A landscape with many valleys, sampled at points; each row gives a point and its height.
From any point a ball rolls to the lowest of the 3 points nearest to it. It stops when none of these is lower. Distance is the straight distance between rows; heights are no part of it.
<328>: [148 145 146 142 129 118 124 124 127 134 139 119 153]  h=0.29
<11>: [139 141 141 120 127 111 124 115 128 136 132 113 141]  h=0.05
<551>: [171 141 145 213 148 121 124 149  96 143 147 131 184]  h=0.44
<244>: [ 75  93 116  79 130 152 133 131 139 110  98 139  60]  h=1.61
<198>: [159 155 140 145 119 110 115 121 132 141 147 110 177]  h=1.19
<561>: [ 78  80  99 101 136 160 140 137 139 115  81 144  48]  h=0.41
<56>: [171 157 125 166 112 106 114 138 125 143 163 105 208]  h=3.61
<332>: [150 164 112  71  91 107 108 108 144 138 160  90 195]  h=1.90
<599>: [130 147 135  67 105 117 113 103 139 138 145 103 160]  h=0.14
<277>: [ 89  92  99 114 141 149 148 141 132 111  87 149  61]  h=1.58
<449>: [118  96 104 173 157 139 155 151 131 110  87 161  61]  h=1.53
<549>: [173 170 105 133  88 105 111 130 136 144 186  84 221]  h=4.59
<21>: [172 150 142 190 129 115 120 137 116 143 156 122 188]  h=1.83
<414>: [101 126 139  88 127 127 128 103 130 124 119 122 101]  h=0.51
<54>: [ 90  79  92 125 143 158 153 144 141 112  77 151  50]  h=0.92
<433>: [164 168 108 107  88  99 104 119 138 140 179  93 205]  h=4.29
<510>: [104 140 141  53 107 128 118  96 131 126 134 114 129]  h=0.16
<76>: [148 117 142 219 156 133 140 150 105 122 124 159 120]  h=1.30
<535>: [ 91 110 128  82 127 131 131 120 130 120 113 130  82]  h=1.35
<519>: [156 137 147 176 143 122 131 139 112 140 137 129 148]  h=0.68
<303>: [ 99 133 142  29 104 135 114 100 139 130 138 106 132]  h=0.42
<459>: [141 147 143 103 116 117 112 111 135 138 129 104 153]  h=0.11
<68>: [ 74 121 136  33 102 149 115 103 138 123 133 119 108]  h=3.60
<142>: [132 100 119 215 160 142 157 155 121 108 102 175  82]  h=2.16
<338>: [103 124 144  63 120 131 118 103 138 128 123 116 116]  h=0.25
<220>: [153 158 129 122 105 107 116 116 139 142 152  94 182]  h=1.82
<356>: [126  98 107 190 156 144 163 155 130 110  86 167  65]  h=1.63
<348>: [ 95  97 118 104 141 141 142 132 133 114  96 146  62]  h=2.59
<567>: [169 142 148 228 155 127 127 155  93 137 149 146 175]  h=1.91
<482>: [165 120 149 250 171 142 139 167  84 133 142 175 146]  h=2.70
<276>: [118 139 138  74 110 117 117 103 136 133 133 111 142]  h=0.12
<240>: [117 122 135 125 138 123 132 124 128 124 117 133  97]  h=0.83
<177>: [148 119 131 212 161 135 152 146 117 122 118 167  98]  h=1.59
<221>: [170 162 115 135 100 102 107 130 137 138 172  89 207]  h=3.45
<548>: [160 128 154 210 156 128 131 149 105 136 132 142 143]  h=0.80
<51>: [168 175 103 111  82  97 104 120 139 139 186  86 215]  h=4.47
<378>: [ 71 109 127  44 117 147 119 108 135 120 116 129  79]  h=3.00
<566>: [ 68 127 144   4 102 153 104  99 139 128 136 114 113]  h=6.69
<479>: [ 84 118 137  58 122 144 121 107 134 126 121 125  96]  h=1.11
<84>: [ 95  74  80 151 152 163 166 158 148 104  51 167  52]  h=0.24
<242>: [136 125 139 165 147 127 138 133 124 121 119 144 113]  h=0.58
<162>: [160 115 141 233 170 138 146 160  95 129 130 177 121]  h=1.94
<58>: [113 147 137  44  97 127 110  99 142 138 140  99 155]  h=0.15
<550>: [104 106 120 124 143 133 141 133 129 116  98 144  75]  h=2.23
<516>: [173 167 113 155 100 103 108 138 128 140 188  96 220]  h=4.73
<564>: [127 127 140 136 142 117 134 125 125 124 123 131 110]  h=0.45
<180>: [150 154 129  99 102 104 116 113 139 143 149 100 186]  h=1.89
<514>: [121 106 126 153 149 133 145 144 125 111  97 151  75]  h=1.68
<153>: [115 145 139  60 112 120 113 102 135 137 133 114 137]  h=0.13
<478>: [148 131 146 193 147 127 135 135 114 131 125 138 126]  h=0.43
<95>: [ 98  87  95 142 146 146 153 145 133 115  84 156  55]  h=1.32

Where does a ball stop that starts at each point below?
<177> | <478>
<142> | <561>
<180> | <11>
<56> | <551>
<332> | <276>
<356> | <561>
<519> | <11>
<378> | <276>
<220> | <11>
<514> | <561>
<535> | <276>
<240> | <11>
<348> | <561>
<162> | <478>

Call two points neighbours if one is among the 3 nearest of the other. Go from one point of each pair to the other, from neighbour to neighbour, staying as low as possible. Name the highest point that can't be avoided.
<478> / <84> | <244>
<478> / <551> | <548>
<276> / <478> | <242>
<561> / <84> | <54>
